Each row is a point on a tangle of strands that fork and nearly touch. The rows are in no order.
In the rows, zero is written as 128.
Points whose rows are less than 43.1 apart are linked; no others are.
j810: [119 160 103 191 100 115  91 132 143 150 103 149  96 138]
j113: [139  78 138  50 150 159 175 118 134 127 159  83 162  93]
j870: [ 91 173 100 166  98 145 100 125 157 203  98 155 117 134]
j734: [123 100 133 101 139 167 147 138 152 136 136 108 145 110]
j437: [113 125 156  59 155 151 165 116 104 118 156 116 179 108]
j398: [ 98 144 160 102 146 137 141 133 111 123 133 145 169 131]
j864: [157  95 133 120 160 106 125 136 113  89 131 115 119 150]
j321: [141 116 151 103 165  81 134 132  82  81 140 133 143 165]
j933: [165  97 128 134 156  97 116 137 116  86 126 114 109 154]
j84: [115 139 164  73 160 124 155 118  83 104 152 135 176 131]
j324: [139  89 125 112 134 163 145 140 161 133 135  98 128 111]
j816: [ 92 160 152 143 133 112 115 144 120 127 117 159 151 151]
j620: [142  83 136  44 163 137 172 111 105 108 164  89 158 108]
j32: [125  95 145  57 147 166 170 122 134 129 156  94 169  92]
j875: [140 108 144 108 161 112 131 136 105  96 133 124 138 147]
j885: [118 175  78 173  72 151  98 104 163 221  95 146  83 122]
j433: [153 159  70 205  57 121  96 100 145 157 101 147  49 110]
j727: [159 148  94 217  87  91  84 124 130 110 105 141  62 129]
j350: [139 161  81 202  74 120  92 111 147 161 101 147  67 122]
j102: [150  78 118 114 126 169 150 139 174 139 141  86 120 101]
j213: [131 160  94 202  88 111  91 124 143 149 102 146  79 131]
j658: [100 148 151 129 139 124 123 143 122 125 122 150 153 142]
j209: [ 93 164 145 159 124 103 105 149 122 133 113 160 142 159]
j491: [136 125 154 118 158  81 126 137  87  84 132 139 143 169]
j550: [122 107 150  47 153 159 172 113 114 123 160  99 176  94]
j544: [ 99 133 160  67 146 166 163 121 119 133 152 121 185 100]
j577: [129 121 155  70 165 115 154 118  85  96 151 125 164 137]
j584: [104 130 130 131 127 159 128 140 154 153 120 133 140 122]
j605: [154 168  67 205  45 117  94  91 141 167  96 155  44 111]
j61: [106 127 143 115 140 150 136 139 136 134 126 132 151 124]
j486: [133 113 148  57 168 115 164 110  79  95 160 119 163 132]
j421: [111 134 120 150 122 147 117 141 154 148 116 134 123 128]
j545: [104 136 153 116 145 130 131 138 120 119 129 143 157 138]
j677: [157  70 109 115 110 182 161 142 203 157 148  72 112  85]
j407: [153  71 114 111 120 176 157 141 189 146 144  78 118  92]
j529: [115 154 102 181 102 130  99 131 151 161 104 145 100 133]
j132: [140  91 139  54 168 126 167 112  97 100 159 101 157 121]
j97: [132 137 150 151 144  77 105 147 103  90 123 142 129 171]
j906: [134 111 151  85 164 116 145 126  96  96 144 125 154 142]
j891: [103 174  88 167  84 152  99 115 164 219  96 151 101 127]
j129: [166 151  71 215  55 110  94 100 137 131 104 150  40 108]
j318: [120 153 150 166 131  75  98 152 108 100 114 150 129 171]
j164: [148  70 133  56 155 147 168 122 128 117 156  84 151 105]
j722: [146 157 102 216  89  81  81 130 127 113 102 146  74 140]
j646: [108 158 145 169 125  88  99 149 117 116 112 156 132 162]
j916: [134 130 154 135 152  79 115 144  98  87 128 140 136 171]
j507: [102 123 152  78 142 166 158 127 131 135 143 119 175 104]
j254: [104 160 101 170 102 141 102 130 155 180 104 148 109 133]
j802: [ 99 148 166  85 150 139 151 126  99 118 145 141 179 126]
j35: [113 111 145  88 143 164 150 134 138 132 139 115 160 109]
j740: [170 100 119 159 143 102 109 138 124  87 123 114  92 148]
j668: [170 140  83 215  75 104  92 111 137 112 107 138  47 117]

A fork is a point with three links. Follow the links from the first point to the second and name the forks in between, in order.
j584; j646 -> j545
j350; j668 -> j433
j906; j164 -> j577

A fork is a point with three links, a tip a point with one. Leave the first point through the second and follow the links. Name the first fork or tip that comes.
j254; j529 -> j433
j113; j164 -> j577
j545; j61 -> j421
j646; j318 -> j321
j421; j584 -> j545

Name the points in between on the shortest way along the links from the first point to the second, in order.
j677; j544 -> j407 > j102 > j324 > j734 > j35 > j507
j816; j398 -> j658 > j545
j421; j545 -> j584 > j61
j486; j658 -> j577 > j84 > j802 > j398 > j545
j350; j529 -> j213 > j810
